Points, in no order, along strands that fork, close into loops and pass close to each other.
(in the rows, 128 means zero)
Points whose rows are less than 184 apart are linked; no others are. Some points are linked to none.
sakas: [100  69 200 118 108 168 179 115 110 145 172 140 151  82 101 144 108  54
 141  90 114 129 131 112 162 148 162 160 126 162  79  63 132  96 121 165
 114 118 105  59 108 114]
lekap: [ 88 159 153 153 133  99 129 126 111 183 139 157 100 110 139 119 125 115
 137 100 105  89 118 123 137 111 100 181 154 114 119  49  77 163 138 173
 122  75 125 130 133 108]
dilav: [ 98 101 158 136 165 155 107 137 153 130 105 100  95 143 115 128  63 126
 181 173 118 130 148 128 113  96 140 146  95 104 149 126 142 128 109 138
 143 145 115 170 191 183]
Kiz: [169 159 156 120 136 103 124  96 170 117  87 138 138 121 150 115 135 107
 120 102 104  46 140 152  99 124 167 171 103 131 158 103  69 141 161 114
 125 138 115 135  84 113]
nifoz: [110  60 124 129 158 142 159 157  83 139 113 113 175 108 104 172 125 105
 110 150 165 190 118 116 135 125 103  95 171 183 124 126 142  93 114  89
  99 165 125  91 158 132]
Lazu: [139 205 105 150 132 105 111  86  98 154 115 125 167 132 134 136 176 174
  99  92 124 106 135  87 139 145 119 145 126 108 105 133 135 148 125 143
  98 132 202 104 128 137]
Sosu: [135 106  28 188 130 156  75 151 101  97 153 105 135 134 130 112 107 104
 100 154 108 137 128 122 127  98 142  97 131 111 163 139 184 120  81  83
 135  67 178 143 141 149]
nipur: [141  98 136 144 106 124 132 112  56 110  99  77 159 103 116 119 117 129
  81 120 150 133 113 131  92 174 127 113 140 118 128 185 155  77 124  86
 194 170  99 162 132 107]
san: [ 93 126 121 124  77 112 115 148  78 107  93 144 137 149 121 186  98 156
 147  85 154 138 116 183 124 149 129 168 114 142 109  93 165  95  98 146
 117 167 129 133 136 146]
sev: [ 82 133  73 130  66 143 159 163 138 149 146 150 130 135 121 154 100 171
  97 161 143 153 187 111 142 130  94 126 130 115  99 137  96 139 132 156
 109 158 158 107 101 113]
nem: [123 126  76 128  93 118  59 148 170  63  76 107 103 170 122 134 120 127
 173 143 131 128 112 171 119 170 120 125 125 115 174 171 175 127 149 115
 111 167 120 173 111 222]
nali: [144 123 125 133 207 110  98 166 209 122 135 119 155 150 120  90 167 110
 135 183 139 127 120  87  96  89 112 124  78 143  97 138 127 111 135  94
 174  84 154 107 123 128]
Nuvi: [ 90  86 137 152 157 144 117 154 160 141 125  99 126 139 112 117  95 125
 133 138 117 124 143 139 105  97 137 154  89 148 109 126 106  91  99 127
 113 142 124 107 136 149]
loka: [156 102 207 157 168 116 185 123 101 134 131 117 161 151 154 128 132 103
 101 114 181 149 129 134 137 183 142 150 139 140 180 111 185 101 126 121
  79 141  86 138 123 144]
sovif: [ 96  90 104 159 159  90 127  60 126  99 142  65 156 126 116 158 177 140
 131  36  96 154 103 132 128 134 152 112 128 126 124  96 118 160  86 135
 127 117 130 125 129 133]
Teg: [153  75  60  95 107 167 166 142 122 103 126 160 111 148 126 164 104 134
 172 157 121 150 104 147 159 124 166  79 106  88 196 128 182 148 114 121
 105 164 110 108 162 186]
danut: [105 149 223 118 112 105 134 132  99 161 115 159 128 146 181 108 135 158
 137 131 148 141 157 152 154 104  88 171 111 145 125  83 154  98 115 151
  70 128 159 123 118 117]
leme: [ 91 159 131 121 135 145 146 146 135 167 122 172 163 139 137 175 113 157
 139 182 124 135 166  55 102 125  67 121 193 113  91 114 114 180 132 115
 127 126 179 149 184  94]
fopit: [141 132  88 113 166 157  69 161 174  79 115 115  86 162 117 122 130 122
 190 159 140 142 105 169 121 103 127 109 116 163 153 167 150 135 111  99
 122 145 122  96 128 185]
Lig: [156 199 100 115 121 124  96 114 154  97 137 138 163 110 109 172 111 133
 115 151 132  83 101 149  78 181 157 103 183 119 154 170 135 171 156 110
 154 199 114  80 120 118]
volu: [121 152  78 156 120 149 135 112  88 112 111  81 145 137  99 163 119 155
  93  63  96  97 148 124 101 160 141 141 159 114 127 187  96 152 118  92
 132 154 121 134 128 180]
burag: [111  70 178 135 159 124 131 164 120 111 124 147 179 133 141 142 120  77
 154 123 156 165  73 143 134 130 131 117  89 151  66  57 167  85 125 112
 138  65 140 117 175 119]
diro: [116 160  47 196 108  90 111 156 134 108 149 138 114 149 137 137 107 124
 116 141 125 148 122 156 170 110 147 107  78  99 164 148 181 125 125 143
 117  75 173 132 142 177]
ponif: [148  54 173  68 139 155 170 154  78  87 113 135 147 152 132 128 130 104
 131 122 126 165 109 121 155 110 155  95 100 137  95  82 185 101 124 126
 127  86 152 109 148 102]
vabo: [141 117 112 103 118  80 183 107 143  48 159 137  93 128 126 134 128 102
 136 102 111 158 154 127 142  88 189 147 139 193 128 107 118 132 145 131
 139 122 148 116  82 143]
mune: [183 165 156  90 100 161 160  88 113 102  87 137 104 124 111 137 103 140
 150 161 103 119 119 152 133 171 161 104 149  68 181 149 174 114 149 141
 163 181 112 110 157 133]
fiz: [ 95 155  97 148 119 140 127 177 115 142 145 181 125  82 114 155  89  83
 143 187 135 136 142 127 136  80  81 176 147 154  97 118 138 118 107 156
 139  78 197 145 177 105]
Lage: [ 78 118 192 118 120  92 128 115 113 122 116 101 169 128 116 167 107 151
 164  95 156 152 126 149 105 161 100 162 137 166 111  81 133 124 124 155
 116 178  91 151 166 133]
til: [140 156 130 188 126 127 114 131 118 124 148 151 115 116 149 107 130 140
  71 116 114 147 153 155 179 117 128 101 107 119 174 156 162 126 118 122
  76 122 176 119 128 149]
Durit: [ 78 125  87 142  60 194  62 189 148 131 133 151  91  93 111 170  65  74
 163 159 145 113 143 138 132 143 113 130 151 123 100 209 140 161  98 135
 101 144 120 152 115 157]
Gakod: [128 150 107 112 105 100 179 125 122 126 160 144 150 128 108  99 158 115
 115 131 122 145 122  96 146 100 105 167 146 108 136 131  92 165 134 195
 165  75 160  66  78  61]
Tati: [ 93  91  91 151 100 171  96 165 123 120 104 138  70  81 126 152  90  44
 203 125 117 129 125 134 184 136 125 142 140 109 159 212 131 145 107 143
 129 100 102 151 104 186]
gokud: [124  91 158 145 164 157 137 156 182 136 151 124 124 128 122  79 140  79
 140 132 140 138  96 153 140  87 129 145  90 153 135 138 104  87 116 183
 132 111  88  56 121 116]
sar: [133  72  99 183 140 155 124 148  89 132 136 108 113 129 145 168  72  78
 110 117 124 147 133 111 127 181 139 148 198 125 154 169 132 108 118  97
  69  78 118 131 123 189]
kam: [163  97 143 152 199 138 146 130 137 183 119  57 141 164 108  93 148 140
  70 123 168 114 138  93  82 148 120  98 139 117 130 146 130  92 123 108
 136 162  81 132 126 153]
kupit: [162 173 139 160 147  56 121  81 146 125 164 142 154 134  83 104 165 104
 106 124 124 130  97 123 120 135 146 162 116 124 144 133  84 175 136 184
 150  70 150 100 134  95]
Zof: [106 148 184 106  99 141 134 147 100 119  83 158 117 143 160 146  79 130
 181 120 145 143 147 162 142 118 106 169  72 120 171  95 174  80 130 146
  94 166 140 132 150 157]
kap: [163 123 119  59  98 179 182  87 143  89  61 120  97 152 139 127 115 117
 174 100 110 120 107 161 134 160 198 117 122  75 149 100 143 111 132 115
 138 178 120  98 117 162]
Zigo: [139 101 129 200 193 106 168 131 174 174 137 120 118 153 109 106 151 110
  88  93 111 116 160  60  97 124 131 202 105 103 127 142 116 121  95 173
 153  90 146 142 102 120]
Vodor: [149 164 171 136 153 100  95 155 135 142 136 127 196 106 143 117 157 156
  83 151 178 125 148 122  99 161  68  73 137 126 165 134 143 139 155 102
 123 172 134 159 138  72]
lam: [127 137  95  85 107 205 103 140  99 119 139 111  54 112 124 128  84 141
 142 184 124 113 150 110 128  92 139  87 139 124 132 154 203 118 142  84
 174 189 123 157 133 149]
kopal: [ 92 114  79 143 106 135 119 131 132 123 133 143  73 102 155 128 133 113
 141 141 108 142 119 138 173  63 159 115  91 126 134 161  82 136 107 123
 151  82 151 133  80 129]
Vavo: [146 142 147 134 158  64 137 142 190 115 174 173 153 149 131 178 130  85
 124 122 130 136 118 163 136 137 155 154 155 178 146  86 124  99 164 150
  71 111 112  99 132 144]
lepib: [117 127 102  65 129 139 156 101 121 106 137  98  96 119 156 116 179 182
 179  91  92 118 116 122 162  50 139 103 141 141 123  63 120 143 125 118
 144 143 107 104 100 149]
gomod: [122 125 179 160 117 166 103 114 119 160 115 139 173 100  96 129  92 172
 141 157 113 127 128 129 102 135 129 128 122 103  78 118 119 167  82 122
 131 136 129 170 193 103]
Zozat: [135 105  93 110 116 165 158 146 103 121 112 119  55  83 134 155 124  88
 203 110  99 104 129 141 138 112 167 121 152  78 199 180 121 194  79 158
 159 129  87 116 117 179]
zat: [125 171 136 148 124 139  91 160 157 173 182 173 192 109  63 111 183 123
  95 152 142 107 171  83  80 139  63 154 140 156  82 138 153 145 108 125
 121  91 206 105 109  60]
pid: [133 118 118 184 162  72 137 115 154 120 143 120 122 156 107 143 110 104
 114 106 119 136 125 117 107 126 156 194 122 126 152 135 121 176 108 185
 116  76 144 138 155 134]
gepu: [152 185 129 133  83 164 107 128 141 117 112 154 135 167 138 148  88 138
  96 159 131  65 141 137  71 167 157 141 140 111 119 156 143 152 151 112
 121 175 151 131 129 130]
zelo: [147  97 117 127 131  82 152 118 162  99 122 120 180 122 142 112 147 119
 127 131  97 123 138 117 120 160 151  86 125  81 165  94 107 163 146 142
 149 146 104 106 142  96]
Nad: [114 175 151 113 127 177 116 124  75 178 104 158 144 105 165 143 128 143
 131 158 115  96 127  98 157 106 105 130 151 118 126 116 113  97 150 128
 126 122 111  90 107 112]
labiz: [ 88 128 196 116 106 168 176 118  68 180 127 111 137 113 134 146  98 119
 173 108 113 109 133 106 166 118 105 151 119 106 111  63 146 103 126 153
 143 136  97  87 129 106]
Lole: [118 144 143 100 152 124 179 117 144 145 116 143 156 124 129 185 109 124
 149 173 111 128 146  86 102 107 115 152 181 120 147 120  60 175 145 142
 141 136 144 105 147 113]
Vovuf: [147 108 204 129 130 118 179  78 133 143 148 176 142 139 125 128 143 118
  87 130 166 159 115 137 128 176 159 154  93 131  90 144  50 130 145 184
 104  82 116 184  83  86]
Deve: [105 153 163 145 162  83  94  83 106 104 110 112 148 113 120 167 129 154
 141 120 112 129 116 134 117 133 122 125 157 164 144 117 145 125 148 113
 127 131 111 181 167 145]
popob: [128 157 141  91 144  78 139 169 156 132 130 167 121 169 166 157 168 105
 111 142 172 134  90 133 145 114 105 141 154 156 122 112 120  89 190 165
 126  84 100  94 125 116]
doso: [133 117  69 176 119  95 112 119 110 100 134 130  59 119 144 115 129 132
  81 107 102 121 132 132 143 118 195 145 126 152  96 168  98 140  93 126
 131  73 158 172  75 149]
tet: [206  96 153  97 139 134 154 110 116 116 127 146 140 121 137  93 132  89
  78 174  88 117 142 107 147 100 193 147 118 146  85 143 124 106 150  94
 139  90 135 112  96 106]
vebog: [ 90 122 119 138 154  70 158  78 212 133 179  99 130 129  92  96 160 142
 108 108  92 142 125 114 141 130 152 131  64 169  74  53  61 146 141 146
 128 110 168 128  80 138]
Tun: [155 109 172 164 142 192 110 129 140 158 141 153 137 116 105 103 108 152
 104 179 157 165 112 126  84 157 111  78 137 118 103 196 120 159  62 124
 110 126 165 158 194  91]
veroz: [ 80 150  16 138  89 113 117 149 106 118 165 133 125 110 142 156 165 176
 128 120 106 138 106 146 165  63 128 120  98 135 118 135 109 152  85 119
 152 118 190 142  91 120]
tepez: [172 132  97  73 135 124 139 124 155  79  98 104  90 160 183  82 171 142
 138 100 138 147  95 144 149 101 140  68  90 106 137 132 137  90 173  78
 145 150 118 114  87 176]
mebe: [127 143 220 121 127 101 166  89 144 173 150 143 132 127 163  92 160 131
 112 121 129 117 134 133 158 124 132 174  79 144 124  61 123  79 176 154
 111 109 131 173  91 137]
gug: [158 109 130 184 163 116  92 151 149 136 145 109 165 140 102 103 133 127
  93 106 142 146 130 159 116 143 131 130  90 114 137 141 133  87 105 112
  72 130 162 105 149 145]
rurel: [123 120 169 134 108 122 138  93 161 112  95 171  71 138 166 151 100  80
 159 135 113 138 128 151 171 146 179 128  96 136 145 130  98 102 155 109
 100 113 126 161  84 181]
rabu: [120  63 120 188  88 177  87 129 121 124 122 144 111  68 133 133  73  48
 138 152 116 143 120 139 152 189 159 119 172 115 167 190 151 104 117 102
  85 105  87 133 107 163]
Razap: [167 173 136  98 111 103  74 142 168 111 139 127 146 124 117  76 148 192
  78 127 123  97 129 150  99 140 104 102 105 124 120 115 146 136 175 121
 132 169 129 133 130  71]
remo: [ 93 106 105 131 150 147 154 178  84 157 120 131 189  77 119 178 142  93
 168 123 160 174  99 122 126 114  53  97 173 130 137 121 136 110 102 110
 156 124 112 117 204 107]
fipa: [134  77  48 173 141 181  97 168  60 124 130 101 159 104 121 152  99  82
 112 153 124 117 105 105 111  93 117 120 155 142 105 102 175 101  92  56
 162  94 144 126 140 116]
peful: [144  92 125 139 149 139 159 110  42 114 129  81 147 124  75 158  96 126
  93 150 152 172 132 115 124 148 130  89 178 147 147 182 191  99 110 102
 140 164 117 148 164 156]
zetuv: [169  96 107 155 160 159 126 147 106 158 150 107 142  92  94 115 130  55
  93 155 151 120 136  85 112 109 127 149 174 171  84 140 167 105 101  88
 119  62 128 103 171 119]
tezel: [131 152  80 117 111  93  68 157 158  70 128  82 120 145 121 108 158 178
 121 129 152 119 140 159  87 137 110  84 115 137 122 149 138 115 137 100
 175 208 123 160 116 123]
rir: [143 101  48 104 126 144 139 149 103 109 126  78  80 148 132 107 120 120
 123 159 139 139 144 127 131 132 141  77 163 101 181 131 206  91 166  83
 169 194  83 145 119 190]
der: [121 104 202 128 135 121 193 104 112 157 110 160 120 131 159 150 124 115
 104 112 170 151 130 135 110 171 127 143 152  95 176 158  52 178 141 166
  92 123  95 142 111 105]
Dapib: [105 173 107 141 166 106  80  99  98 140 130  99 150 127 113 145 140 172
 146 146 134 137 109 115 132  83  87 102 127 106 139 114 172 156 132 141
 169 130 146 183 212 130]
losuf: [122  96 166  77 130  90 145 169 112 136 123 131 155 151 146 123 148 131
 107 135 189 144 108 110 123 124  85 119 115 143 102  97 119  84 161 139
 162 130  90 111  93  60]
gez: [ 93 113 226 148 163  93 132 105 165 182 133 111 188 130 159  95 178 130
 134 101 151 120 124 130 123 149 111 116  78 122 140  60 123 108 136 129
 127 101 107 137 105  98]
Zumu: [101  93  98  88 104  84 149 136 133  88 108  99 172 124 111 154 133 116
 137 106 137 142 123 144 115 134  97 108 112 143 140 129 110 108 140 158
 172 160 102  95 100  93]
vifa: [162 130 152 128 121 153 150 113 101 134 146 161 147 118 116 102 136 116
 103 170 130 143 124  83 152 115 144 115 129 109  98 192 106 147 108 137
 157  73 142 104 116  63]
vob: [159 102 159 110 170 161 105 162 114 135 123  98  86 152 147 118  71 140
 119 204 158 139 144 109 111 106 134  88 117 124 119 151 167 104 134  98
 144 159 133 184 178 162]
ragid: [134 150 141  65 164  68 125 103 164 121 103 113 161 176 157 156 184 139
 158 104 153 137  87  89 116 127 116 119 116 148  86  98 108 131 183 136
 147  91 118  86 115 151]
vuma: [119 133 152  95 136 121 138 129 131 170 110 116 187 162 109 105 161 181
 109 149 155 166 158 111 105 158  64 103 114  94 137 151 135 133 100 134
 131 154 174 123 116  86]
Puf: [136 111 107 146 184  70 104  59 210 126 164  82 173 122 107 115 188 104
 159  75  83 134 112 117 109 157 161 146  70 144 105  85  93 157 114 118
 123 104 138  99 128 120]
gipom: [ 78 156  75 146 125 197 122 136 100 155 111  82 115 112 114 168  75 166
 125 137 106  80 175 111  89 148 114 121 148 111 117 175 131 162 114  95
 144 195 113 158 150 179]
rutup: [ 94 171 101 157 139 153  89 203  71 130 123 118  93 132 139 145 101 120
  63  92 148  82 158 126 132 120 102 168 166 165 102 173 161  94 128  88
 108 141 122 140  99 155]
duket: [125  84 137 161 112 127 177 107 110 151 120 149 189  91 133 129 156 109
 123  83 107 153 135 111 146 148 116 108 134  58 172 100  85 156  89 138
 120 112 137  92 133  69]
Tuk: [156 144  81 146 134  82 127 117 169 106 155 149 115 156 193 133 117 142
 115 132 105 136 105 130 164 130 192  89 125 139 107  82 113 110 183  78
 107 131 121 155 138 173]
Bufe: [103 136  97 162 163 118 124 175  66 152 144 109 150 113 124 146 135 135
 134 117 157 144 124 109 142 101  54 111 182 131 155 117 206 134 115 139
 139 127 137 150 215 122]
vos: [134 162 193 135  92 110 125 101 122 145 139 147 121  99 144 100 132 106
 112  97 129  73 144 153 172 121 153 150 107 124 154  86 114  72 180 132
 130 146  85 144  75  79]
dag: [135 181 123  71  51 127 132  98  80  98  86 127 139 119 124 118 138 182
 129 128  91 105 168 138 141 102  88 142 137 139 126  91 155 143 154 126
 159 188 149 149 126  68]
guti: [150 138 116 145 109  99  91 136 171  92 122 162 117 119 166 122 102  86
 113 159 111  90 137 159 124 126 193 129 118 136 137 118 100 115 173  69
 131 109 101 163  74 140]
vopi: [106 123 138  75 121 100 175  91 129 109 120 127 118 140 116 149 137 142
 180  88  91 125 128 106 158 112 146 122 156 138 124   9 124 164 136 152
 114 133 130 106 145 127]
topo: [160 131 151 148 200 147 105 134 154 169 127 114 145 105  99  82 202 114
 124 142 145 114 112  89 111  79 102 105 135 155 101 158 158 131 101 105
 124  59 138 111 147 101]
lamin: [163 126 189 134 138 121 141 162 135 199 148 176 156 137 101 113 198 146
 104 161 154 116 169  65 101 136  80 177 120 112  97 106 168 108 111 124
 115  48 159 123 112  71]
gemu: [ 87 136 141 142 125 122 109 100 133 120  91 119 110 132 176 136 123 123
 124 140 121 158 142 148 182 101 124  99  83 149 145 133 133  61 164  74
 125 112 156 197 126 182]
tatog: [170 118 144 150 114 127  81 152 147  94 106 140  93 173 127  89  66 117
 137 152 124 129 108 172 124 167 152 138 107 107 179 160 195  91 155 121
  97 117 106 158 127 161]
tanap: [ 95 159 113 164 153 140  84 198 145 129 114 120  86 152 124 136 108 120
 112 105 128  83 147 138 109  97 118 169 171 159 187 150 172  87 129 131
  70 159 108 108 108 182]
rikal: [ 77 136 126 126  97  82 148  75  96 115 149  90 147 122 109 149 149 155
 146  32 103 153 112 138 179 143 123 112 106 128 131  44 136 142 137 185
 119 126 149 149 132 117]
Pazef: [158 134  92  90  85 121 139  96 146  69 101 117 101 181 137 122 117 119
 157  87 135 111  93 171 104 158 186 151 103 128 111 132  71 152 110 130
 119 169 110  96 122 178]
nugu: [110 140 103 140  78 183  98 196 103 123 105 144 124 112 144 164  40 123
 127 162 134  92 159 127  84 171 124 128 135  89 143 180 163 154 116 107
 134 164 107 148 129 148]
nira: [127 139  60 118 107 153 117 178  92 127 141 151 139 123 157 125 165 146
  86 146 154 132 111  97 125 117  98  46 175  92 115 139 148 167 120 108
 148 117 133 108 145  67]
desip: [136 172  90  78 119 119 116 133 164 128  98  70  98 169 176  88 171 176
 121 107 171 106 109 138 111 108 118 108 103 119 115 145  79 101 156 115
 170 179 113 106 102 141]
pafu: [125 177 118 117 155  72 103  84 159 148 123 116 160 171 129 114 170 182
 119  96 114 148 130 112 126 174 110 141  47 115  67  97 110 137 134 144
 112 116 230 154 152 130]
fif: [139 172 133  66 142  79 104  90 167 118 101 112 128 142 148 131 176 122
 177  75 134  77  91 142  89 148 138 140 128 144 123  72  76 147 155 140
 145 138  93  93  98 105]
Naro: [141 135  80 177 148 155  60 160 164 121 141 103  84 144 109  88 129  88
 128 153 149 123  90 167 118 109 126 145 120 170 146 204 128  97 109 125
 115  65 115 104 102 168]
rudad: [129 131  92 116  83 125 126 133 169  87 122 163  42 148 129 115  89 139
 174 125 120 117 115 158 113 134 177 134 129 106 137 111  92 174 134 168
 122 152  55 111 114 137]
Dipef: [102 102 120 114 156 152 157  94 123 127 129  75  88  88 134 101 143 138
 153  69  88  81 141 110 116  73 154 139 152 125 139 110  96 165  76 125
 168 130  84  99 102 144]
nirit: [162 169 192 109 112 152 123  79  74 111 120 149  97 127  73 126  86 131
 152 149 127 134 128 147 144 157 140 148 129 127 139 190 161 139 147 176
 130 166  96 130 155 126]
Tife: [140 161 123 109 116 122 157  54 131 136 136  99  72  97 123  80 144 156
 174 127  98  79 149 134 114 118 144 128 126  96 153 123  47 201 112 138
 163 157 109 123  94 139]
Nuluv: [165 117 220  90 151 133 193  72 133 129 112 151 138 161 155 132 115 124
 132 120 139 150 128 137 133 167 157 118 160 111 168 100 125 142 162 160
  80 139  87 115 137 140]
lalu: [149 123 160 114 127 167 112 108 135 115 129 178  86  83  94 161  98  90
 156 164 146 133 118 151 136 145 143 123 179 147 154 222 110 148 121 159
 104 128  85 107 159 139]
ran: [139  97 175 104 137 120 136 132 168 181 162 186 146 122 103 115 165 123
 117 154 120  98 116 116 111 149 160 163  93 157  27  63 103 128 164 144
 131  60 124 127 112 100]
Lagif: [ 82 111 148 106 128 103 143 139  97 186 136 137 175 122 115 149 156 179
 143 125 108 175 154  82 124 155  30 117 185 107 100 138 114 151 108 130
 149 129 142 169 132  66]
Firus: [123 133 195 134  87 102 122  89 108 135 133 174 132 123 112 120 102 149
 149 140 142 138  92 165 117 162 122 155  94 115 115 113  66 159 114 147
 126 103 122 187 146  73]
fiza: [146 145 143 100  76 101 113  77 154 174 141 123 175 159 139  72 135 181
 133 154  84 129 164 139 139 164  75 123 127  80 100  59  71 165 193 117
 119 157 128 134 111  87]
Loriv: [127 112 175 152 156 116 150 142 103 148 120 163 111  85 182 161 140 103
 109  82 115 110 140 127 121 157 136 133 217 135 165 138  85 161 123 122
  73 116  76 150 146 122]
duf: [101 146  35  65  89 116 120 143 158 109 188 105 121 121 126 139 173 181
 215 110 125 147 119 169 130  71 101 116  93 142 143 115  83 173  89 127
 159 167 162 126  89 159]
kofo: [ 84 136  78 128  68 160 114 203  95 118 118 180  96  97 124 223  78  66
 160 145 151 143 140 144 148 117  74 165 152 157 106 175 140 119 101 135
  96 126 163 136 141 139]
Zelok: [148  78 128  83 154 128 139 128 129  63  89 121 119 164 151 123 131 109
 155  77 139 162 110 153 145 103 160  70 113 160 137  81 163  84 137  89
 107 124 154 107 126 151]
Dol: [131 121 158 152 138 125 107 186 139 136 145 174 187 116 125 125  91  98
 159 172 168 145 120 156 115 118  90 151 128 158 102  70 164  95 107 125
 124  99 142 121 191 104]
gos: [158 112 168  88 157 159 140 107 170 126 142 110  79 149 109  62 123 140
 134 150 110 128 124 149 138 115 144 124 110 148 145 177 107 106 149 159
 143 162  54  76 110 129]
reru: [113 196 136  70  96 198 122 126  81 148 104 117 110 116 121 118 108 169
 118 155 123  80 158 110 146 103 100 119 129 126 112 125 186  91 141 107
 145 201 134 123 121 112]
Dip: [147 150 129 137 109 126  89 145 130 131 149 144  71 137 120  94 123 143
 112 109 134  84 110 159 115 123 154 146 161 125 133 150  79 172 120 171
  85 122  69 123 127  82]
Dupof: [139 120  16 102 118 137 173 172 102 119 142 129 109 129 161 156 143 150
 121 152 142 144 109 113 159  91 130  59 155  97 190 151 179 136 128 114
 161 145 112 122 149 140]
bugo: [139 171 120 116 140  83 153  71 181 109 191 124 113 115 120  87 165 163
 137 137  77 141 157 110 165  85 148 143 102 182 121  97 104 141 158 137
 132 131 163 108 110 158]
Mure: [179 126 169 154 148 164 130 116 161 117 144 181 141  98 124 111 106 101
 108 187 141 151  88 145 132 124 148 101 138 131 127 172  87 163 127 128
 116  95 109 114 176  84]
Zir: [ 89 114  54 149  97 110 114 185  85 105 131 119  73 116 138 142 105 141
  99  67 122 112 173 122 134 111 118 151 135 152 106 195 121 133 110 147
 141 129 134 171  86 115]
ruv: [139  58 181 104 134 113 136 117 115 115 158 154 104 102 120 128 123  90
  97 148 112 142 119 115 140 134 185 167 107 193  25 124 116  89 133 133
 136  82 149 147 104  88]
voko: [129 114 159 134 160 142 147 110 174 194 120  91 145 167 129  70 165 180
  76 137 136 134 155  92 122 136 103 101  68  95  99 129  98 111 134 113
 124 162 147 135 122 126]
fof: [136 169  75 182 109 154 108 143 107 163 149 149 164 111 138 118 162 151
  75  93 118 109 102 105 125 134 111  86 152  89 110 123 133 169  94 143
 110  93 155  70 140  93]
Punu: [162 106 165 146 118 141 160 146 131 192 134 136 154 119  84 102 114 138
  89 136 108  99 186  62  75 133 120 199 108 106  88 126 121 142  83 152
 144 102 149 150 122  72]
Sapa: [106 118  90 141 107 140 146  65 116 143  89  85 121 106 118 155 161 173
 116  94 114 148 131 132 129 159 117  95 133  98 150 193  86 140 103 103
 132 177 164 165 130 165]
zase: [160 121 175  61 102 147 146  58 142  91 113 101 105 126 127  34 159 167
 109  84 100 143 112 142 147 130 121 108  92 131  83 122  98 113 179 122
 154 146 122 150 130  97]
sove: [ 85 138  66 174 135 124  66 148 112 102 125  72  88 173 104 145 104 146
 139 111 123 118 118 150 117 138 112 171 158 142 177 158 177  94 123 115
 104 117 122 155 137 209]

A fork is a point with three links, a tip a point with one. Leave the first point through the second and follow the links. Name the first fork or tip that comes.
vabo; bugo: Tife
tezel; desip: Durit
mebe; danut: nipur
Dol; burag: vuma
nipur; peful: mebe
Tife; Dipef: vabo

A tip is a point with one link. Name the tips that can be reached along the links from each point below, in the order of the rows.
Pazef: loka, zat, ran, Loriv, Dip
tanap: tatog, Naro, duf
Puf: vabo, Tife
